Points, in no order, along strands that fork, close into loops and pass close to each other.
(in the rows, 128 means zero)
Two points are linked if the straight distance between their rows is under 218. Some points are linked to none.
K35: [122 153 137 143 113 164  67 120 152 155  63 154 137 154 145 122 138 124
 130 187 133 112 138 181 128  91 181 128 170 101 135 117 109  99 128 141
 122  97 155 148  86 121  84 120  92 103 114 112 137 120  97 120 168 148
  56 185 143 114  98 141 129 109]
K131: [174 133 172 125 112 179 112  91 123  69 104 194 159 119  82  95 107  78
  91 117 141  75 110 108 118  98 100 127 125  67 138  69 146 157 127 202
 123  50 172 173 149  69 125  84 122 126 181 110 163 160  63 152 136  83
  91 132 154 126 112  77 163 145]
K800: [107 192 154 134 142 128 136 147 118 101  51 185 156 131 110 109  88 119
 140  98 144 121 105 117  92 107 102 153 101 108 124 108 118 185 122 131
 133  76 141 111 144 148 147 122 118 137 110 112 121 155  56 135 145 143
 158 143 120 156 152 121  93 115]
K892: [166 113 140 136 108 199 133  97 156  92 134 135 135 131 101  89 109  79
  92 144 136  73 125  89 154 100 131 144 139  77 118 107 137 130 113 206
 120 109 178 151 161  52 106  61 128 142 166 119 152 164 128 129 128  90
  56 117 164 116  97 103 156 113]
K50: [136 130 172 163 149 121  95  90  70 158 139 116 138  70 104 156 192 132
 142 185 105 141 167 120 154 138 154  84  73 145 183 176 140 107  80 114
 114 122 112 137 121  94 185 127 174  80  87 125 149 149  92  64  98 106
  55  80 174 156 123 111 154  88]
K909: [123 154 178  90 128 122 105 116 183 109  47 109 170 142 125 130 145 117
 119  97 162 127  90 142 101  99 129 165 177 153 182  74 145 163 132 108
 126  89 150 106  96 144 109 146 105  99 179 139 126  75  75 191 111 168
 127 134 109 154 136 151 102 137]
K247: [141 174  86 115 142 160 132 171 148  74 133 112  80 151 115 147 106 140
 157 151 136 134 111  92  92 117 103 136 108 100 112 125 188 117 180 185
 135 122 121 105  74 109  97 215  93  88 146 143 134 121 140 132 168 144
 138 145 143 130 106 127 132 142]
K856: [209 124 131 141 141 145 143 120 156 101 144 138 111 118 120 119 184 151
  91 142 119 106 100 125 106 121 127 104 145  79 143 139 131 137 141 150
 128 131 165 125 121 169  45 217  78 101 123 106 137 105 159 126 148 148
 133 117 106  68  98 164 160 161]
K23: [151  75  90  85 142 164 162 122 137  95 164  94 142 150 188 164  90 163
 151 129  84 119 137 129 110 128  71 138 110 145 116 115 149 149 145 164
  50 211 180 115 129 137  92 145 129 144 132 141 178 165 130  69  99 133
 138 131 125  80 113 122 157 110]
K988: [ 94 157 179 164  85 144 153 126  95 183 156 100 144 134 137 134 159  94
 121 132 121 157 152 144 152 153  89 110 148 153 100 122  77 112 127  94
 152 138 106 138 200 120 179  63 168 171 152 149  98 174 111 182  94 114
 151 123 163 183 111 122 193 147]
K882: [137 146 132  75 141 115 144 129  86  94 152 106 131 140  96 138 101  92
 156 123 145 119 135 103  79 130 146 145 110 104 143 139 171 140 120 155
  93 103 137 128  77  64 132 148 128  54 170  99 186 169 110 119 108 119
 131 128 165 193 157 125 116 109]
K243: [185 129 157 100 141 169 144  90 196 136  83 168 118 150 168 112  96 139
 131  95 129  79  69 103 119 129  45 132  73  89  57  94 115 190 172 153
 121 149 168 132 179 155 150 134 155 158 193 185  80 139  97 144  99 102
 184 158 125 132 106 105 146 146]
K19: [ 97 149 159 153 107 114 155 102 117 166 120 143 160 117  94  87 222 119
 114 141 135 142 138 185 143 166 151 112 200 146 160 125 110 100 111 120
 157  65  91 155 148 153 144  77 143 144 168 169 169 100  59 164 111 147
 108  79 141 152 114 128 142 196]
K48: [ 97 135  43 133 150 120 135 174  95  93 180 126  85 147 126 132  97 180
 146 131 128 159 125  98 101 152  82 144 135 152 162 117 170 113 164 183
 154 128 102 129  79 127 125 173 105 127 133 118 167 118 123 115 133 175
 153 129 128 119 152 121 119 158]
K120: [147 154 131 122 148 105 146 186 200 115  90 104 120  96  96 107 128 105
 108 107 146 134  71 115 170  93 154 135 149 108  22 120  81 131 127  96
 165 129 111  58 129 176 116 183  83 148  80 141  73  87 218 139 179 109
 186 149  63 118 129 161 111 150]
K349: [117 184 112 156 123 125 156 145  94 128  86 160 186 133 148 118  92 162
 175 128 120 125 138 155  70 136  94 128  94 146 147 155 115 145 129 130
  84 118 128 137 123 130 134 119 122 123 126 133 136 157  48 109 133 132
 111 126 140 123 124  93  93 127]
K496: [172 122 154 131 109 143 161 124 172 133 125  72 167  85 160 133 120 144
 135 109 106 145 147 134 135 170 100  96 137 173 120 159 122  84 130 103
  90 184 121 114 135 140 145 138 117 118 172 166  79  83 129 170 119  98
 112  97 161  88  87 110 118 147]
K382: [ 98 116 117 123 131 135 146 131 126 130 122  90 132 138  99 105 110 101
 140 184 127 118 132 119 174  80 166 148 164 126 106 126 137 140  88 180
 123 112 105 141 109 106 109  58 132 134 125 140 187 169 128  94 118 118
 101 109 125 171 133 146 131 124]
K549: [131 148  92 116 123  84 166 143 120 150 164 146 134 123 132 129 166 110
 131 112 143 126 155 176  88 126 204 103 176  87 155 161 129  79 147 117
 129  99 104 144  87 132 100 160  89  93 129 101 138 131 134 125 158 128
 123 103 101 124 146 145  89 114]
K29: [159 136 135 103 107 157 161 134 160  69 163 129 122 137  94 182  68  96
 107 109 115 166 117 119 117 118 104 119  94  92  65  79 112 152 169 157
 120 139 157 111 149 128 100 130 125 134 160 126 135 142 148 142 144 125
 179 171 142  96  95 135 180 160]
K392: [103  60  81 109 126 135 110 164 156 144 162  43 100 104 159 148  92 117
 128 123  90 151 151 120 167 128 141 145 160 190 109 148 126  88 114 130
 120 202 115  97 120 138 121 144 119 162 106 120  83 116 224 125 136 122
 129 111 113 117 134 168  94  85]
K172: [134 164 156 151 142  98  96 112  98 138 130 152  99 122  96 119 179 139
 126 172 125 102 127 123 128 155 167 131 133  95 175 147 157 111  99 148
 162 100  99 146  63  90 145 156 100  82 136 127 156 102  95 123 153 135
  75 140 153 169 121 127  97 151]
K804: [116 139  74 100 132 186 159 149 207  93  60 133 137 122 153 132 105 137
 146 119 124  94 107 143  80  80  90 167 166 108  84  85 134 127 191 209
 125 115 177  89 113 174  85 163 114 113 145 147 122 160  93 109 144 150
 144 153  90  77 140 142 110 102]
K690: [132  90 117 119 140 134 127 103 165 124 182 158  85  86 118 128 131 102
  93 161 163  90 111  80 179  71 157 136 103  92  85 133 128 129 109 163
 160 117 105 162 144  96 138  74 156 182 117 162  93 128 206 105 118  84
 104 128 131 144 123 118 113  95]
K629: [112  96  99 140 155 133 110 125  94 116 128 139 108 124 120 120  98 156
 134 183 103 142 129  93 180 129 132 141 106 147 122 120 147 152  65 160
 124 133 119 142 132 117 153  71 138 163  88 162 183 142 130  54 119 130
 102 119 129 134 130 125 108 126]
K99: [ 98 188 143 173 161 107 141 160 107 110  94 140 126 115  87  69 160 115
 118 161 143  98 120 116 156  85 173 145 140  78 144 153 114 136  99 146
 150  92 115 107 114 140  95 132  97 123  63  80 140 136 122  99 163 144
 112  95  86 148 152 157  97 137]
K396: [141 163 206 133 130 117 134 116 113  85 118 117 172 120 116 141 211 136
 109 147 150 132 121 137  88 122 115 109 114 113 182 133 116 162 101 114
 122 117 153 122 120 132 108 177 108  61 132 102 157 124  66 145 108 144
 125 121 143 158 110 148 165 161]
K865: [117 102  88  72 118  90 170 144 159 111 112 104 150 139 156 144 102 149
 151  63 131 151 118 145  81 122 125 154 164 153 126 102 117 150 168 113
 110 136 126  93 120 182  99 165 116 133 159 134 132 123 125 159 103 161
 173 113  66  84 154 162 102 145]
K608: [164  88 144 118 105 104  90  76  89 112 152 189 123 151 123 145 111 126
  82  87 121 137 141 137 115 176 123 120 118 126 198  91 141 128 123  97
 141  83 153 166 147 106 140  94 142 142 148  72 143  93 108 170 133 140
 128 154 158 102 133 120 126 143]
K593: [127 163 150 144 122 133  96 149 135 153 127 143  90 150 107 101 111  98
  81 107 143 109 113  97 168 178 113 136  98 124 135 126 142 143 117 118
 191 108 110 151 189 103 139 113 135 170 141  95  88 102 173 190 139 129
 122 126 136 170 105 154 134 156]
K528: [ 76 158  90 131 130 118 136 186 149 132 130  87 122 122 163 130 117 142
 184 138 150 145 143 119 126  73 150 137 143 165 116 183 130  99 165 115
 119 157  57 137  85 131 124 154 128 125 110 139  77 124 160 144 115 113
 131  97  97 175 155  98  93  81]
K809: [101 153 106 147 152  87 157 180 103 181  98 114 110 118 163  87 111 156
 151 143 107 139 117 127 180 154 135 127 111 143  65 178 112 141 108 125
 142 150  50 114 148 139 140 131 122 174  78 168 108 115 173 103 130  99
 138  91  89 132 132 121  97 158]
K210: [ 95  52  79 112 110 130 141 129 123 157 200  84 125 111 156 176  96 118
 116 111  96 178 197 142 152 139 127 123 156 186 138 114 105  69 121  90
 118 176 126 125 147 127 133  94 139 156 116 116 144 160 170 102 124 131
 134 123 147  85 148 126 147  84]
K643: [140 145 110 119 169 123  75 195 184 103  81 118  67 118 108 103  99 158
 126  76 165 135  50  89 159 142 120 148  65 151  68 129 153 195 169 111
 138 141 100  85 139 176  97 212 120 163  92 155  74  55 210 181 118 149
 186 150  78 122 130 113 123 157]
K2: [112 131  84 122 146 185 156 186 172  89 110 114 137 115 160 117  74 116
 148 115 115  91 140 109 109 103 102 156 129 116  95 143 167 128 136 189
  77 152 176  88 129 130 103 150  94 130 114 132 113 181 138  99 141 107
 125 118 127 113 146 126  78  67]
K776: [107 167 122  69 134 102 110 153 165 129  77 133 111 155 135 128 102 119
 146  81 168 154 111 125 100 106 156 160 149 141 132 102 140 170 177 103
 138  87 113  99  99 167 101 178 120 101 150 121 124  92 131 164 139 158
 161 153  86 116 151 152 104 139]
K850: [134 156 145 157  87  97 144  90  76 181 153 143  91 135 105 115 180  60
 105  79 114 121 149 187 134 190 169 115 146  79 164 154 127  83 109  91
 154  89 142 142 178 108 129 112 141 115 120  83 137 145 127 159 146 129
 100 104 152 122 114 159 132 143]
K178: [135 149 124 146 123 142 115 154 143 163 112 120  94 155 142  99  71 115
 121 118 105 101 122 113 165 176 137 138  94 124 129 169 149 123 117 124
 118 146 115 128 147 100 112 144 125 135 125 107 111 113 161 161 160 119
  83 130 146 124  96 133 106 147]
K217: [146 145 132 136 171 139 107 160 154  76 103 129 107 105 131 120  92 136
 131 119 151 116  95  49 136 107  98 144  62 134 111 150 160 168 110 145
 123 147 139 109 138 124 165 165 132 136  88 143  59 120 167 136 131 103
 150 142 122 173 155  93  74  71]
K116: [113 161 131 110 147 138 115 169 158 110  45 145 127 152 143 103  50 108
 126 101 113 105 107 106 126 107 117 168 104 123  92 113 134 164 115 134
 122 117 158  84 146 140 145 129 112 133  89 117  81 149 139 128 146 113
 146 167 112 148 148 140  84  74]
K621: [ 75 141  94 123 149  64  89 174 119 131 132 117  84 133 138 139 137 148
 171 128 153 141 125 127 149  98 187 131 115 144 137 155 141 130 150 101
 153 135  64 137  79 146 121 171 130 138  78 107  93  93 196 132 139 144
 134 124  77 154 188 127  68 116]
K394: [161  81 113 123 103 106 114  61  70 153 166 137 176 112 152 141 146 161
 181 131 138 131 199 174 111 174 138  95  99 148 180 169 140  82 117 110
  54 131 151 172  83  72 184  95 166  81 164 131 158 159  59  72 104  90
  87 127 195 119 156  62 148  93]
K548: [158 128 141 135 133 170  58 149 201 128  83 129 102 129 108 101 106  91
  81  89 156 106  85  77 155 120 111 144 128 146 125  92 148 149 146 125
 163 103 140 138 157 143 115 158 115 152 151 133  57  76 168 214 131 149
 127 131 116 139 105 139 123 135]
K558: [ 62 160 175 160  95 137 121 140 104 152 116 114 159 165 107 112 171  82
 106 141 137 150 125 171 141 120 140 130 166 138 126 101  79 122 112 101
 173 109 145 138 171 149 117  69 154 163 102  98 140 167  95 168 116 155
 150 144 130 154 118 170 197 174]
K780: [197  93 148 125 164 120 102 110 137  79 150 202 132  96 101 127 126 125
  59  89 137 119  93  76 136 145 111 101  98 105 158  91 141 172 108 132
 161  93 170 159 149 129 132 135 134 150 137 113 105  85 127 146 123 113
 166 150 113  99 142 117 112 133]
K313: [ 95  84 138 132 122 149  73 103  72 157 104 106 110 178 175 128 100 146
 184 147  80 113 170 151 152 155 123 147 102 168 147 156 139 123 115  96
  65 188 143 138 133  81 158  68 137 119 101 113 123 158 118  95 112 131
  72 142 156 132 126 119 133  83]
K485: [113 134  76 121 155 151 129 157 189 119  67 159  96 135 159 145  84 140
 144 129 138 138 113 137 139  95 105 149 135 122  44  79 118 140 186 182
 161 132 158  99  99 187  96 162 120 163 101 161 102 121 150 105 144 152
 197 193  84  74 131 150 119 147]
K276: [ 98 121 161 121 109 104 127 138 153 180 141 106  99 103 115 158 143 116
 126 158 103 112 126 122 184 107 166 113 125 124  54 181 126  82 100  86
 155 165  58 103 128 120 180 116 151 118  84 187  54  93 225 121 144  72
  90 133 143 185 112 129 104 100]
K818: [173 140 162  90 112 110 144 120  68  78 138 136 172 133 105 128 140 109
 116 114 126 109 136 146  61 140 118 125 109  97 204 120 139 150  85 130
  91 102 180 138 123  86 110 163 115  60 145  72 194 165  72 136 114 133
 110 117 161 148 141 132 144 138]
K100: [150 171 176 179 141 118 113 114  63 154 136 168 100 122 110 107 178 126
 119 184  95  83 138 115 139 157 143 111  68  75 142 176 133 122  88 137
 140 115 118 146 145  78 172 117 151  95  96 117 137 165 102  79 136  96
  68 124 159 160 115 133 118 106]
K298: [165 134 157 128 134 117 152 156 193 112  91 152 155  88  96 119 112 102
  84 118 140 125 109 135 141 104 167 105 138 108  86 122 108 130 114  89
 135 111 136  87 136 166 119 135  84 122  88 135  79  80 174 145 192 101
 122 142 120  99  95 123  86 127]
K697: [194 129 195 138 123 139 127  81 115 126 141 124 155 136 124 138 203 159
 121 162 144 140 131 121 116 142 102 100 123 122 142 126 111 150 117 116
 116 154 154 163 140 128 132 146 158  98 168 141 126 124  81 143  89 111
 158 143 149 123  92 111 195 154]
K631: [167 127 164 118 138 183  91 115 180  82  79 183 128 127  85 140 112  96
  76  88 143 125  68  96 128 122  71 122 118 110 122  49 146 184 153 144
 169  91 172 137 188 150 117 124 117 161 156 127  99  90 102 183 151 134
 161 158 110  96 108 128 153 139]
K570: [ 92 123 100 131 125 122 126 140  70 118 138 130 134 171 123 125 119 147
 124 160 105 145 142 165 110 125 115 147 170 105 146  85 120 114 101 167
 161 104 158 119 106 138 111 102 110 132 100  86 220 167  75  98 148 174
 144 159 119 110 137 176 150 166]
K269: [138  87 162 134 114 131 129  90 141 155 146 161 123  83 118 132 140 119
  97 168 140 115 150 111 177  95 160  88 116 120  76 163 104 103  94  98
 132 139 109 158 137 132 175  79 181 159 104 181  55 102 184  98 120  75
  97 151 138 114  96  99 117 106]
K275: [135  87 125 157 165 145  91 108 123 115 145 109 164  76 133 138 142 157
 130 174 121 137 138  69 156 108 128 122 105 167 174 147 144 138  73 123
  93 162 128 146 113 108 155 130 138 122 100 144 135 138 124  75  99 104
  94 103 146 143 139  90 109  61]
K328: [161  99 122 121 127 178  81 140 219 120 114 131  93 113 146 135  88 129
 109 105 156 121  97 112 139  92 118 115 120 146  81 131 140 129 165 114
 108 157 157 129 118 179  91 153 121 150 133 156  45  68 195 175 121 143
 133 159 116 103  95 105 122 103]
K410: [110 157 140 126 123 143 168 140 164 149  87 100 145 151 126  98 125 104
 137 175 109 118 102 152 154  95 159 146 191  98  67 118 124 122 124 181
 144 122 112 122 112 144  76 110  98 115 152 143 169 140 129 111 156 119
 113 120  98 120  96 176 156 183]
K166: [ 85 104  77 124 128  91 125 145  57 163 190 127  95 153 112 129 131  99
 128 125 110 121 156 163 118 192 150 163 147  81 154 126 161  72 103 133
 145 108 145 134 129  67 149  97 122 111 108  87 186 186 146  84 157 144
 107 142 141 159 162 158 101  91]
K333: [135 163 168 148 139 139 134 142 175  76  78 181 168 104  71  92 142 108
  94 122 171 118 103 117 127  75 151 127 107  98 152 108 128 155 104 128
 142  68 150 125 132 176 112 138 102 129  92 123 122  86  96 134 167 146
 127 108 106 118 129 115  96 141]
K961: [122 101 118 110 143  56 100 139 114 123 181 108  97 102 115 170 130 130
 130 114 149 142 144  80 142 126 159 125  65 144 126 153 124 136 128  58
 119 189  70 136 116 114 158 160 164 137  91 108  82 102 233 113 116 111
 163 117 119 148 183 108 109 104]
K136: [112 193 140 135 110 107 145 127 138 173  91 153 132 146 106  74 152 108
 130 136 145 110 103 168 135 138 154 114 153  82 126 140 120 129 127 127
 144  70  88 158 139 123  86 105 112 130 176 138 161 113  97 158 155 123
 104 104 118 140 101 143 138 206]
K775: [182  84 108 100 136 166 167 101 127 107 142 112 134 155 170 109 146 170
 145 142 103  76 117 113  88 141  72 149 128 117 151 111 152 156 109 186
  61 166 184 152 138 111 111 161 133 108 190 146 188 183  80  96  98 109
 118 107 141 111 120 110 155 127]
K26: [169 148 169  83 132 166 119  99 160  84  89 189 147 144 123 144  71 116
 145  87 162 115  97 110 117 113  62 116  46  99  85  98 143 191 187 155
 112  97 153 159 145 108 159 125 169 121 193 154 101 142  70 163 117  84
 165 163 147 127 126  60 162 147]
K866: [109 103 142 114  95 139 140 115  79 123 168 158 160 150 120 147  78  65
 119 107 126 152 163 159 119 129 144 116 115 119 124 116 111 137 110 110
  93 113 150 153 174  82 137  42 159 161 122  88 178 195 104 150 112 100
 124 136 156 126 132  95 164 126]
K676: [100 120 138 154 140  90 158  98  90 175 206 130 111  92  99 119 225 116
 113 122 131 171 173 121 151 165 139  92 161 144 176 126  94 101 113 112
 182  88  82 146 142 145 171 102 164 147 146 140 174 121 101 124 106 135
 123  61 138 126 139 120 175 159]
K911: [138 149  93 126 101  90 165 163 130 127 164 128 127 104 133 142 141 125
 115  90 117 169 142 178 119 136 184  99 189 101 137 141  96  76 156 114
 165 112 115 110 103 183  88 160  80 129 116  80 127 104 167 140 160 143
 164 105  77  65 128 179 116 175]
K108: [118 121 141 159 130 123 144 117 143 146 129 127 150  87 128 117 207 148
 102 183 124 136 129 132 142  81 175  96 202 151 141 161  95 101 102 114
 162 127  94 134 104 183 129 137 129 116 114 161  98  92 133 112 114 128
 113  98  84 135 121 160 115 113]
K799: [109 117 160 110 134  61 160  91  86 146 145 136 151 124 120 131 138 121
 147 123 148 140 136 123 118 140 161 124 113 127 140 148  99 144 103  88
 128 121  99 124 113 132 174 110 154 108 139 141 147 136  98 103 103 116
 161 122 123 169 163 125  97 129]
K518: [ 80 151 139 147 115  85 122 127 103 182 131  96  95 127 128 169 171 119
 171 151  86 155 131 168 157 146 190 101 151 120  88 169 144  47 151  97
 158 136  59 105  76 107 164 116 146  80 100 167  96  92 168 128 156 113
  99 121 114 176 114 154 114 124]
K129: [105 189 149 136 114 126 103  97  51 158  85 155 105 181 103 106 131 111
 182 160 132 114 114 208  92 146 123 123 134  82 127 138 138 129 100 151
  94  70 119 158 118  62 131  85 130  99 170 116 206 166  38 140 140 158
  85 158 192 177 102 108 172 184]
K76: [101 165 180 112 109 149 107 137 148  92  56 107 181 163 129 146 173 142
 157 162 153 140 101 171  87  75 121 130 140 149 165 101 116 179 129 125
  97 103 151 132 125 146  91 145 135 112 140 128 147 131  42 161  97 173
 120 132 115 147 117 142 168 166]
K918: [111 145 113 141 134 114 131 154  88 121 145  87 134 141 162 140  80 141
 165  75 110 133 151  95 122 163  69 150  72 177 130 156 103 156 157  82
  99 195 106  99 138 109 178 131 127 133 115  95  80 152 143 110 121 109
 162 141 157 160 174  97 118  81]
K833: [146  53 148 123  94 146 158  77 120 145 201 132 142  81 128 157 122  94
  87 134 117 166 186 134 152 118 137  85 146 157 106 125  91  87 113 106
 121 156 133 142 158 132 170  66 175 161 141 150  96 134 149 115 102  82
 128 129 158  95 119 115 147  88]
K801: [147 155 115 113  93 157 145 152 143  77 122 127 163 137 164 174  72 156
 138  80 111 142 136 131  39 145  28 139 122 149 141  92 133 142 171 149
 113 139 190  95 161 149 125 166 106 131 149  95 110 137  86 172 137 154
 143 147 144  78 114 113 133 143]
K216: [156  83 107 138 146 160 113 104 188 124 104 123 157 101 148 129 140 154
 118 157 142 120 104 127 132  76 144 123 173 158 129 142 131 124 124 125
 116 161 132 118  92 164  99 141 115 129 128 172  88  79 142 126 107 144
 113 139  96 127 114 129  91  96]
K685: [107 110 113 153 144 102 127 153 128 194 119 103  89  81 156 119 141 144
 144 162  70 127 147 124 197 149 152 101 104 170  97 187 138  86  91  98
 118 182  67 115 131 115 162 138 148 149  62 173  83 110 198  91 164  76
  77  71 120 114 120 103 118 102]
K720: [138 125 101 147 112 128 164 123 110 105 159 153 175  98 111 120 154 111
  88 139 134 116 151 155  96 129 175 126 176  96 173 131 131  75 121 147
 134  95 168 135 120 127  95 126  75 116 107  74 154 143 119  91 164 131
  81 113 134  84 144 138  97 100]
K183: [113 116 109 132 106  95 124 138 117 134 161  85 124 118 150 154 143 160
 124  94 114 172 137 143 118 151 136 135 172 175 173 132  99 100 146  89
 158 139 119 100 125 174 116 160 102 136 123  92 111  95 148 152 112 180
 176 112 100 113 139 174 115 133]
K39: [117 104  98 148 144 121 107 108 104  73 140 144 133 142 138 180  95 183
 130 135 129 170 134  94 109 125  69 135 129 174 153  85 140 150 154 141
 167 135 126 117 107 147 159 108 117 148 119 135 124 109 104 120 109 170
 183 169 138 121 143 105 126 119]
K786: [137 120 121 100 139 128 131 141 142 100 110 111 153 136 142 153 105 170
 119  72 109 141  94 140  71 145  64 153 102 152 138  78 121 206 152 118
 117 161 175 103 180 171 104 171 123 167 125 114 142 129 106 153  96 163
 167 129  87  74 141 146 142 167]
K17: [110 139 145 166  84 149 134 105  71 180 119 108 113 174 167 158 163 119
 151 163  89 132 171 216 116 169 116 116 180 133 122 128 115  71 132 135
 115 151 155 112 147  93 131  90 136 113 133 125 143 186  80 145 135 136
 107 154 189 129  90 143 188 141]
K190: [ 82 158 141 142 116 118 103  96  60 160 148 147  99 174 105 128 118 132
 175 152 160 135 142 156 130 143 130 116  87 130 135 167 142 134 137 125
 124 102  72 189 117  63 168  53 165 127 142 119 175 152  85 137 100 142
 107 140 179 188 120  80 167 148]
K965: [185 123 139 114 142 148 164  97 198 140 105 145 116 129 136  95 140 144
 124 125 149  83  65 109 129 122 103 127 119  82  60 113 117 167 157 167
 131 126 130 122 148 166  92 151 139 131 193 204 113 118 134 122 112 110
 162 112  98 126  99 150 143 155]
K329: [123  90  80  93 135 157 176 151 178 106 150  76 160 109 167 133  96 118
 153 122 117 151 139 119 110  71 115 138 141 165 109 118 120 136 125 139
  52 185 145 117 130 145 106 136 128 143 133 145 151 179 131  98  91 103
 141  81 114  97 150 102 121  73]
K402: [ 96 102  94 140 126  96 169  89  56 184 201  93  92 137 128 104 194 136
 156 141 105 146 171 142 120 187 129 134 185 145 164 130 111  89  94 124
 143 104  94 133 130  99 169  82 143 120 151 134 238 184  78 103 119 134
 141  69 145 179 149 116 168 127]
K661: [129 109 102 122 124 130 108 165 150 162 116  78  95 152 163 114  81 126
 130 113  97  98 145 124 138 169 136 165 169 140 122 140 143  94 120 120
 126 173 138  84 126 115 120 149  89 120 139 117  85 111 188 149 166 120
 112 139 128 143 121 187  73  91]
K914: [111  84 106 150 118 151  85 102  81 165 113  87 148 131 173 146 140 175
 125 171  51 137 159 155 146 165 137 137 167 180 192 121 151  82  89 124
 111 152 158 104 109 109 142 100 119 115 104 133 177 132 106  74 124 146
  66 128 155 119 135 149 126  98]
K491: [148  78 131  87 115 101 121 100 125 108 155 144 134 155  99 151 119 145
 109 114 134 159 126 124 122 164 141 114 113 166 169  98 147 163 140 102
 128 124 121 158 123 147 104 124 141 143 161 128 170  67 127 165 102 163
 143 132 115  81 118 144 165 192]
K278: [ 66 124 169 141 116  73 122  94  63 176 146  82  88 121  88 172 188 107
 150 112 103 191 145 168 165 154 179 105 136 151 121 146 132  76 140  53
 161 130  60  96 107 103 176  88 191 102 105 160 138  98 153 125 106 142
 135 116 123 164 146 145 160 142]
K598: [170 135 134 135 147 114 155 148 149 168 137 139 105 122 138  95 141 147
 123 128 134 114  88 109 161 153 120  95 104 110  47 166  93 156 139  98
 139 168  82 123 165 161 112 169 129 169 140 171  89 104 193 137 114 102
 174 104  90 119  91 141 133 188]
K481: [ 92 149 101 161 107 145 102 141 132 126 113 132 153 170 123 102 139 102
  95 126 131 120 132 152 143 118 126 142 185 115 146  67 106 108 127 168
 194  82 165 155 124 165  86 103 116 148 104  57 152 143 101 162 147 185
 133 148 114  94 132 167 167 188]
K478: [157 108 174 163 114 157 126  85 139 108 176 130 141  83  67 109 161  83
  63 150 156 113 130  82 177 105 145 127 146  96 134 115 132 116  98 165
 173 109 133 155 167  90 141  51 142 147 149 143 126 136 156 130 122  90
  82  97 159 142 106 118 159 123]
K222: [198  91  94 135 134 159 170 113 156 103 162 165 167  92 141 109 149 140
  76 117 138  96 129 119  90 115 123 110 132  91 155 138 115 124 126 166
  97 138 189 136 148 152  74 168 103 132 127 118 133 153 140  91 125 107
 113  91 111  50 123 115 111  97]
K130: [ 92  63  57 117 112 131 124 133  80 209 206  80  94 146 166 132 130 110
 138 105  98 136 186 147 141 198 121 150 153 144 172 134 126  63 116  91
 118 145 152 138 160  91 144  98 140 140 118  79 171 190 139 107 120 137
 110 111 145 112 158 144 133  71]
K47: [124 143 140 146 121 132 149 142 134 136 142  99 149 131 160 126 159 185
 172 148 146 156 116 109 127  97 107  98 101 181 107 192  99 133 175  73
 103 185  58 131 104 161 137 169 147 115 121 149  84 101 143 136  96 129
 165 115  98 143 115  85 145 124]
K63: [105 135 123 137  99  76 124 142  97 173 163  66 101 129 147 152 109 123
 156  71 108 135 153 130 140 167 132 135  72 162 108 191  96 101 156  25
 108 215  80  91 138 108 173 156 153 114 101 105  59 118 208 137 138 103
 154 122 140 153 154 117 111  86]
K973: [143  89 119 126 161 115 122 108 151  93 124 161 135 118 148 172  99 166
 102 126 133 146 115 112 114  97 103 143 157 138  97  67  98 149 153 136
 166 140 164  83 126 182 131 118 101 166 120 144 103 114 136  96 128 164
 208 188 102  98 136 164 111 115]
K562: [110 146 108  70 146 133 138 147 106  99 103 146 112 172  85  84  96  98
 143 126 135  83 125 121  85 124 134 170 135  66 133 100 179 147 124 179
 106  65 140 128  96  88  96 137 105  82 177 101 220 152  98  97 156 140
 118 132 132 144 156 149 105 130]
K540: [143 168 132 136 110 144 141 143 176 137  81 178 177 136 169 144 113 152
 147 159 129  97 147 184  82  90 123 115 138 119 111 134 101 101 158 134
  97 116 155 147 105 160  97 124  96 119 111 136  95 126  80 114 169 128
  86 175 132  86  97 105 105 113]
K449: [135 135 120 147 181 112  96 176 146  92 137 152  87  93 107 100 125 147
 104 103 173 129  80  58 169 129 103 123  59 150 124 141 138 191 116 122
 150 135 101 134 168 151 143 167 141 180  83 139  78  83 183 153  94 134
 165  94  97 158 148  89 100 135]
K342: [119  99 123 151 124  92 104  82  46 162 160 130 152  79 139 166 155 151
 161 102 117 162 172 160 118 147 159  83  57 173 203 173 130  96 126  66
  98 129 101 153 113  98 194 111 169  93  84 111 139 124 111  61 117 116
  87 111 171 113 166  74 130  75]
K229: [131 132 121 139 130 118  79  86 104 136 143 151 100 167 123 134 129 171
 153 156 164 108 135  95 123 144 127 129  88 132 161 134 173 132 156 141
 149 129  89 182  64  78 152 130 146 105 174 139 132  94 111 139 127 145
 120 160 168 162 128  97 146 146]
K359: [148 125 159 122 130 163 125 101 152 105 134 105 158 145 158 138 153 160
 153 141 168 128 109  89  99 102  80 123 101 162 114 131 117 158 156 112
  92 176 128 133 123 133 131 161 158 116 163 160  81 129 123 147  68 127
 179 133 134 156 122 103 168 115]
K543: [ 78 111  81  71 141 109 135 157 110  98 123 121 107 172  91 111  71 102
 124 112 139 143 133 140 129 114 150 180 151 100 132  71 155 136 112 178
 145  79 152 111 104 123  99 106 116 128 117  87 231 157 127 101 151 161
 148 151 117 109 175 182 110 163]

A piece is all that can be reached along the links. How many separate loops has the piece of each point below (a circle has one, a figure eight two, a Y none), and how many tips (points with one link)?
K382 -> loops 0, tips 3
K99 -> loops 0, tips 6
K359 -> loops 0, tips 4
K278 -> loops 0, tips 6
K914 -> loops 0, tips 2

Name the points in between on the shortest way along the links from the first point to the second, in order.
K229; K402 -> K172, K100, K50, K275, K629, K382, K410, K136, K19, K676
K631; K278 -> K548, K593, K178, K661, K392, K210, K833, K269, K276, K518
K643; K48 -> K449, K217, K116, K2, K804, K485, K973, K39
K786; K961 -> K865, K776, K909, K76, K396, K697, K359, K47, K528, K621
K26; K210 -> K243, K965, K598, K809, K685, K276, K269, K833
